Each scene shows the same named points in several views. A view is turned or mirrored, shifted and resized as a whole, has a little noise and may leave points out.
(in the rows, 100 means zero)

Scene 1
View 1
Bovi: [ 93 108 101 101  99 103 104 104 102  95 105 107 106 100  91 109 106 102
 111 102 107  91 100 112 111]
lor: [ 95 105  97 105  96 100 102 105 102  99 105 105 102  99  97 101  98 102
 113 103 100  89 100 108 105]
Penav: [ 88 102  90  93  97 111 101 103 104 101 111 106  90  91 104  82  94 107
 110 105 107  91 102  94 102]
Soluz: [101 113 103 107  99 109  97 103 121 106 102 115 108 112  94 108  98  93
 109 105 115  93  93 114 101]
ner: [ 98  92 107 107  85 100  99 120 122 104  94 100 113  98  72  94  96  86
 131  92  88  92 111 120  96]
mevub: [ 96 107  98 105  99 105  96 105 116 105 106 112 107 108  95 103  93  93
 114 104 106  89  96 109  99]
mena: [ 95 107  97 100  98 108 100 102 110 104 106 108  99 100 100  94  97 100
 109 105 108  93  97 104 101]
lat: [ 99 108 106 106  99 108  94 108 129 106 101 116 115 117  83 109  97  87
 116 102 111  91  95 116  98]
segiz: [ 87 110  88  92 104 112 103  96  98 100 117 111  90  96 114  89  99 112
 101 111 116  90  95  91 107]
bebi: [101 103 102 108  89  99 101 107 108 104  97  99 102  94  94  96  99  98
 118 100  94  94 104 113 100]
fopul: [ 88 100  96 100  97 102 103 110 101  94 108 106 107  99  88 100  99  99
 118 100  98  88 103 109 107]
pupes: [ 77  96  94  91 100 102 105 115  94  85 114 108 110  98  81 101 101 100
 122  98  97  82 106 106 114]
Rur: [ 99 108 106 107  96 103 100 107 118 102  98 110 111 109  86 111 102  93
 115 101 107  92  98 118 103]
tise: [ 99 108 102 108  97 100 100 106 110 100 102 108 109 105  91 107 100  96
 114 101 103  91  98 115 104]
Puzoz: [ 99 102  98 111  91  96  99 107 106 102 101 102 104  99  94  99  91  94
 120  99  89  88 101 111  98]
Diper: [ 98 111  98 110  99  99  98 100 106 102 107 111 105 107 103 108  93  97
 110 105 102  88  93 110 102]
Fal: [ 97 118 102  94 105 119 101  96 122 107 105 119 101 112 103 104 109 103
  97 111 135  98  91 105 107]
pepog: [108  97 102 112  82 101  97 110 120 114  91  94  98  90  93  80  91  93
 122  97  89  98 108 112  88]
Giv: [ 95 104 108  93  97 118 102 111 130 105  97 112 107 105  82  96 109  96
 112 102 122 100 103 111 105]
galok: [ 86 101  97  89  97 113 105 108 107  96 108 107  98  92  91  88 106 107
 111 103 113  94 105 101 111]
defeb: [ 83 108  88  89 106 112 103 100  97  96 119 114  94  98 107  92  99 110
 103 110 117  88  95  91 110]
View 2
Fal: [113 114 108  96  98  98 110  90  91 119 108 109 121  90 118 103 116  73
  89  85  80 111 118  99 134]
pepog: [116 108 117 137 105 139  68  85 112  83  95  80 114 123  88 104  99 112
  93 116  84  67  95 115  99]
Diper: [103 111 103  99 107 128 101  86  90  97  96 100  99 104  96 121 118 102
  79 103  91  96 106 104 113]
mevub: [107 106 105 102 108 118  97  80 102 102  98 102 106 114 107 113 109 106
  77 103  99  92 108 107 115]
fopul: [103 100  86  94 104 124  88  95 112  84 102 102 109 122  96 106  95 108
  74 102 112  96 101 104 104]
ner: [103  97 103 129 113 137  82  75 128  72 101  81  99 129 111  98  72 114
  85 116 102  69 110 115  91]
Giv: [111 103 106 114 101 109  98  84 117  97 112  96 119 110 125  89  86  81
  92  94  84  94 120 105 115]
defeb: [116 106  85  81  91 102  85 107  98 112 106 118 137 115  89 106 122  93
  72  88 106 116  91  97 129]
Soluz: [105 110 109 104 110 118 108  76  97 104 100  99 103 101 116 113 108  94
  83  99  89  95 119 106 118]
lor: [105 105  94  97 104 127  88  96 102  88  99 101 108 115  92 112 106 105
  78 103 101  97 101 103 107]
galok: [113 102  88  97  95 110  82 106 111  94 112 106 131 119  98  92  97  88
  81  92 101 103  98  99 113]
Penav: [123 108  96 107  91 114  66 108 106 105 103 105 142 125  81 101 116 100
  82  98  97  95  84 104 119]
segiz: [120 110  91  86  90 106  82 111  92 114 105 115 139 111  82 108 130  91
  78  90  99 113  87  96 131]
bebi: [106 108 101 114 104 136  82  91 104  80  99  89 104 114  90 107 101 104
  86 109  93  84 102 106 100]
pupes: [100  92  71  81 103 118  88 100 119  80 108 110 112 133 100  99  87 109
  64  99 128 105 100 101 102]
Bovi: [101 103  89  90 103 124  98  97 101  86 106 103 103 107  99 107 100  97
  78  99 102 104 108  97 108]
tise: [101 106  99 101 109 126  98  85 102  90  99  99  99 108 104 113 102 102
  80 104  99  94 112 104 107]
View 3
pupes: [111  93  94 116 101 104  80 106  83  59 108 103 108  96  79 119 102  94
 102 124 126 106  91  82  81]
Soluz: [112  96  92 102 115 109  83  90  96 108 118 118  92 111 120 103  88  96
 107  95 104  86  98 106 107]
mena: [116  97  99 121 114 107  90 106  90 109 114  96 101 110 103 107  96  90
 102 107 103 100  97 103 106]
tise: [109  91  85 111 111  98  78 101 103 101 112 118 100 117 113 111 100 101
  98  99 109 102 101  98 107]
Puzoz: [106  93  80 114 109  95  82 105 106 104 109 107 106 116  96 119 114  95
  96 101 113 118 108  93 102]
ner: [ 96  86  66 104  97 105  98  86 118  89 122 125  95  98  84 123 115  85
  79  82 111 130 104  91  90]
Fal: [125  98 114 116 121 119  90  96  78 109 123 103  89 105 126  90  70  94
 109 103  92  68  84 119 114]
lat: [107  96  82  91 113 114  85  77 103 105 118 125  88 102 116 109  90  94
 107  86 107  90 100 101  98]
lor: [112  92  93 122 110  97  80 110  95  95 112 104 105 113  99 112 102  95
 100 111 111 105  98  97 103]
bebi: [107  87  83 120 106  97  88 108 107 101 117 111 101 114 101 114 108  93
  85  99 106 118 103  99 108]
Penav: [120  99 106 135 112 109  97 117  80 106 113  75 107 105  86 108 101  85
 100 118 103 107  96 104 105]
mevub: [111  97  88 106 113 108  84  94  96 107 110 107  98 109 105 110  97  95
 109  99 109  97 101  99 101]
Giv: [113  92  96 111 108 122 105  87  94  91 132 115  85  87 104 101  83  83
  90  89  96  92  87 111 100]
galok: [118  93 106 129 106 113  99 111  81  84 120  92  99  93  88 105  91  85
  93 115 104 100  88 104  98]
fopul: [111  94  90 117 105 101  84 105  92  80 110 106 105 104  91 115 103  93
  98 112 116 106  97  90  94]
Diper: [113  92  92 114 115  97  75 104  96 109 110 110 102 121 118 107  98 102
 105 104 105  95 102 101 113]
segiz: [128 101 118 138 119 109  88 122  70 107 109  69 107 109 100 102  91  90
 112 128 102  90  93 108 110]
Rur: [108  91  86 104 109 103  82  92 103  94 117 127  94 108 114 109  93  97
  99  94 109  96  96 101 104]
View 4
pepog: [ 70  94 130  97 108 121 121 110  94 108 123 103  99 101  95 102 120 100
  90  91 133  72  94 114 101]
Fal: [108 106 118 103  97  89  94 103 105  87 100 106 100  62 105  98  77  84
 117  95  95  69  79  83 115]
defeb: [109 101 100 102  92  92 121  93 103 109  79 120 111  88 112 116  78  93
 109  92 106  89  80  86 113]
Diper: [ 90  98 122 108  90 110 109 106 104 105  92  94 106  86  92  89 100 102
 100  93 107  75  90  89 124]
Penav: [ 98  97 106  97  99 100 125  97  99 112  94 122 108  96 110 119  90  95
 104  90 120  86  85  96 107]
Puzoz: [ 78  93 116 102  96 117 117 104  96 114  97  93 108 101  94  95 116 103
  89  96 118  81  90 101 108]
Soluz: [ 95 102 119 102  94 102  96 110 103  94 101  91 102  77  96  85 104  90
 100  98 101  70  85  91 114]
Rur: [ 82  97 116 106  96 106  97 102  95  97 102  84 106  83  93  83 111  92
  96 102 100  74  84  98 110]
mevub: [ 93 100 112  97  93 105 105 111 102 102  95  93 105  87  99  91 108  92
  96  98 109  75  85  94 112]
fopul: [ 83  94 101 103  95 105 114  89  90 110  89  95 114  98 101  97 109  97
  92 101 105  88  83 101 104]
ner: [ 66  92 112  99 107 112 103  99  82 102 115  82 107  98  96  87 133  89
  82 107 114  77  83 117  90]
Giv: [ 90 102 113  96 107  94  96  96  90  88 116  98 102  75 106  95 102  79
 103 104 104  72  78 104  95]
lat: [ 94 105 113  90  99 100  89 120 100  91 107  83 100  78  99  82 116  82
  95 103 106  67  83  98 105]
mena: [ 93 100 115 101  96 104 113 103 100 104  96 107 104  88 103 103  96  94
 102  92 112  78  86  94 111]
segiz: [108 101 107 102  93  97 124  95 106 110  84 126 107  88 110 119  74  98
 112  88 110  85  84  84 117]
lor: [ 85  94 111 107  95 109 116  96  97 110  92  99 111  95  97  98 103 101
  96  96 107  83  86  97 113]
tise: [ 85  97 115 104  94 109 106 100  95 103  97  89 109  89  95  89 108  97
  96  99 103  77  86  96 112]
bebi: [ 74  94 122 106  99 116 116  97  93 108 106  96 107  97  94  96 111 101
  93  95 115  78  89 104 107]
Bovi: [ 85  96 108 111  93 104 108  87  92 104  91  94 113  87  98  95  99  97
  99 100  97  84  81  94 112]
View 5
Rur: [ 93 103 105 112  99 119 114  84  99 107  88  96  99  95 110  98 102 103
 119  97 117  98 104  99  96]
Giv: [101 116 126 105 106 101 101  90  96 102  89  94  87  95 123  94  85 113
 134  91 108 116 114  97 112]
galok: [ 94 121 133 106  91  97  77 113  87 126  96  97  84  91 101  84 103 114
 107  93 101 108 116  96 108]
Bovi: [ 91 106 111 113  91 116  99  94  90 126  92  93  90  92 101  92 112 108
 101  88 106  94 105  99 100]
lat: [ 93  98 108 111 103 115 114  84 101  91  80  96 108  92 122 112  89  97
 122 100 118 108 105 104  96]
ner: [ 84 132 116 100 101 126 129  91  82  96 107 105 119  85  96  90 100 118
 140 125 127 105 112  84  80]
pepog: [ 81 125 114 104 106 110 110 115 107 104 108 124  99 106  85  87  98 115
 136 137 139  92 120  85  91]
lor: [ 85 107 110 112  90 112  95 107  93 123  93 103  96  96  92  93 112 105
 100 103 115  93 109  97  95]
Diper: [ 87  92 100 117  95 113 100  99 111 116  86 106  93 103 101 102 106  97
 100 100 121  88 107 101  98]
defeb: [ 90 102 129 113  85  87  59 128  94 134  83  99  81  95 100  96 105 100
  80  89  99 106 114 105 111]
mena: [ 90 105 117 111  96  99  86 113 103 116  89 107  90 100 100  97 101 104
 105 103 116 101 113  99 103]
Fal: [105  88 118 118 101  90  80  97 115 112  73  94  73 109 129 104  87  96
 109  72 107 107 110 108 125]
tise: [ 89 102 105 113  96 117 106  93  97 113  90 101  98  95 104  98 107 104
 108  99 117  95 104  99  95]
Soluz: [ 95  94 107 117 101 110 103  91 106 102  81 100  95 101 116 107  94  96
 113  92 117 102 105 104 103]
bebi: [ 82 111 106 108  98 119 109 103 103 113 100 114  99 102  87  89 110 111
 115 119 128  86 111  93  90]
mevub: [ 87  99 110 112  96 110  98 102 100 107  84 102 104  95 106 106  99  98
 107 104 119 102 109 100  96]
fopul: [ 86 116 119 106  87 115  96 105  82 122  97  96 103  83  94  91 112 109
 101 102 107 101 110  97  88]
pupes: [ 83 124 126 104  80 116  92 104  64 130  96  86 110  70  95  88 118 113
  91  97  94 108 108  99  84]
Puzoz: [ 79 111 107 108  94 119 108 107  96 112  98 111 109  94  87  96 110 106
 110 121 126  90 110  94  85]

In a view up to two points have been moved. Name them for each view, in the order of its rows, or write -.
view 1 | Diper
view 2 | Penav
view 3 | tise
view 4 | ner, lat
view 5 | bebi
